A landscape with many valleys, sampled at points; each row gives a point and its height.
A ball rolls from a point to whichever of its 4 nearest points has the largest drop for the distance, and stops where none of them is lower. Distance is the straight distance between rows; heights are no part of it.
Dama height 581: [ -6  11 -26 -21  40  27 -29 -28   7  25]
fani height 402: [ 14  32 -53   1 -28  41  48  11 -18  11]
livev height 450: [-22 -38  47  -1  19 -21 -18 -25  -1 -19]
Puvu height 161: [-14 -43  47  12   4 -25  -8 -24  -4 -30]
Pidit height 69: [ 16  48   4   8 -29 -15   2  64 -17  20]
mafef height 335: [  0  34 -32 -12 -11  41  26  15  -9  15]
Med height 399: [-15  41 -29 -31  21  45 -20   4  -8  37]
femun height 655: [ -2 -41  42  -5   9 -32 -20   4   5  -7]
dures height 522: [ -2  25 -16 -19   6  25   1  16   4  20]
mise height 577: [ 20 -32   9  29 -18 -30   9  -7   0 -24]
Zarur height 253: [-15 -43  51  36  -8 -31  -5 -21 -29 -49]
Fes height 409: [ 18  14 -37   3 -18  17  32  10   0   3]
dotat height 442: [  7  42 -19 -12 -14  23  22  34 -12  17]
dozep height 334: [ -9  62 -14 -14 -24  39  30  34 -32  31]
kalor height 557: [ 25  -6 -28  20 -19  -7  26   2   4 -10]
matiz height 152: [ 18   3   0  -4 -12 -19  -6  36  11   2]
mifo height 621: [ 27  -3 -22  16 -23 -12  13  19   5  -8]
nov height 279: [-14  59 -14 -24  -9  41  14  27 -28  34]
pafav height 615: [  0  13 -34 -15   9  36   9  -6   6  14]
dip height 567: [-12 -10  -2 -10  30   9 -17 -35  15   3]
bori height 588: [ -2 -26  30 -12  14 -21 -17  -6  14  -4]
zum height 518: [ 36  31 -30  36 -53 -24   2  48 -19   7]
miz height 322: [ -1  66   9  -1 -26  14  16  49 -32  31]
Vot height 730: [ 34 -23 -15  40 -34 -36   2   8  -6 -13]
dup height 753: [-14 -21  25 -23  29 -11 -32 -13  15   7]
forag height 605: [-32 -37  37  12  13 -14 -11 -44  -5 -38]
Mosa height 358: [ 30  24 -12  25 -43 -31  -2  54 -10   7]
rofa height 584: [-17 -47  64  -7  13 -27 -30  -7  -3 -14]
doko height 704: [ -1   3 -12 -15  14  14   2  -7  16   9]
tik height 320: [  5 -10   7  -6   2  -8  -1   8  19   0]
fisa height 423: [  6 -28  17   3  -4 -22  -1   1  10 -10]
tez height 294: [ 17  28  -4  -6 -17  -5   4  47   0  11]
koto height 110: [11 -8 -3 -1  1 -8 10  1 15 -4]
bas height 429: [  4  33  -8 -18  -7  18   5  35  -3  21]
tego height 333: [ 19  35 -20   9 -30   5  19  41 -12  11]
sog height 468: [  8  18 -23  -4  -3  20  19  18   4   5]
vifof height 447: [  0 -12  13 -15  11 -12 -13   6  19   6]
kezep height 727: [-13 -26  22  -6  20  -9 -12 -29  13  -7]
nokem height 683: [-15 -33  39 -16  25 -17 -31 -15  13  -1]
pegu height 512: [ -1 -35  24  22  -3 -23   6 -26  -1 -30]
nali height 236: [ 10  21 -48  -3 -12  38  38   6  -8   9]
sul height 791: [-24 -24  31 -13  36  -8 -38 -37  10  -4]
sepeg height 460: [  5 -40  30  18  -7 -35  -4  -6   2 -22]
fedi height 661: [ 23 -18   0  20 -14 -25   4  15   8  -7]
Vazul height 650: [-37 -19  19   9  35   0 -18 -66  -2 -27]
Gufu height 209: [-19  -6   1 -10  46  10 -44 -54   8  10]
depu height 549: [-19 -28  10  14  15  -2   7 -53   5 -30]
tiga height 181: [-25 -18  -4  11  22   7  11 -69   7 -24]
bosut height 479: [  1 -17  -2   8   8   1  13 -27  16 -14]
zes height 676: [  9  -8 -29  13   5  20  30 -30  13  -9]
gufa height 123: [-14  52 -30 -27  -6  52  14  13 -23  31]
Bem height 634: [-46 -16  16  16  29   2 -10 -70 -10 -40]
Mudev height 745: [-12  -4   8 -24  31   3 -36  -9  19  18]
kage height 331: [ 11 -14  17 -12  -1 -23 -16  32  15   1]
vozes height 551: [ 36  15 -40  32 -47 -15  20  37 -13   0]
gonu height 561: [-10  26 -12 -26  15  22 -17  19   8  26]

Call two points neighbours if one is among the 4 nearest of the other. Go from one point of each pair to the other, from neighbour to neighbour, staying as low as possible. Name the highest point that can't be avoided.
nali, gufa: mafef
tiga, matiz: bosut
matiz, Puvu: sepeg
gufa, matiz: miz
koto, Pidit: tik
Pidit, matiz: tez

Where does a ball stop that starts at each point below?
sul: Puvu
bas: Pidit
dotat: gufa
sog: gufa
dup: koto
pafav: gufa
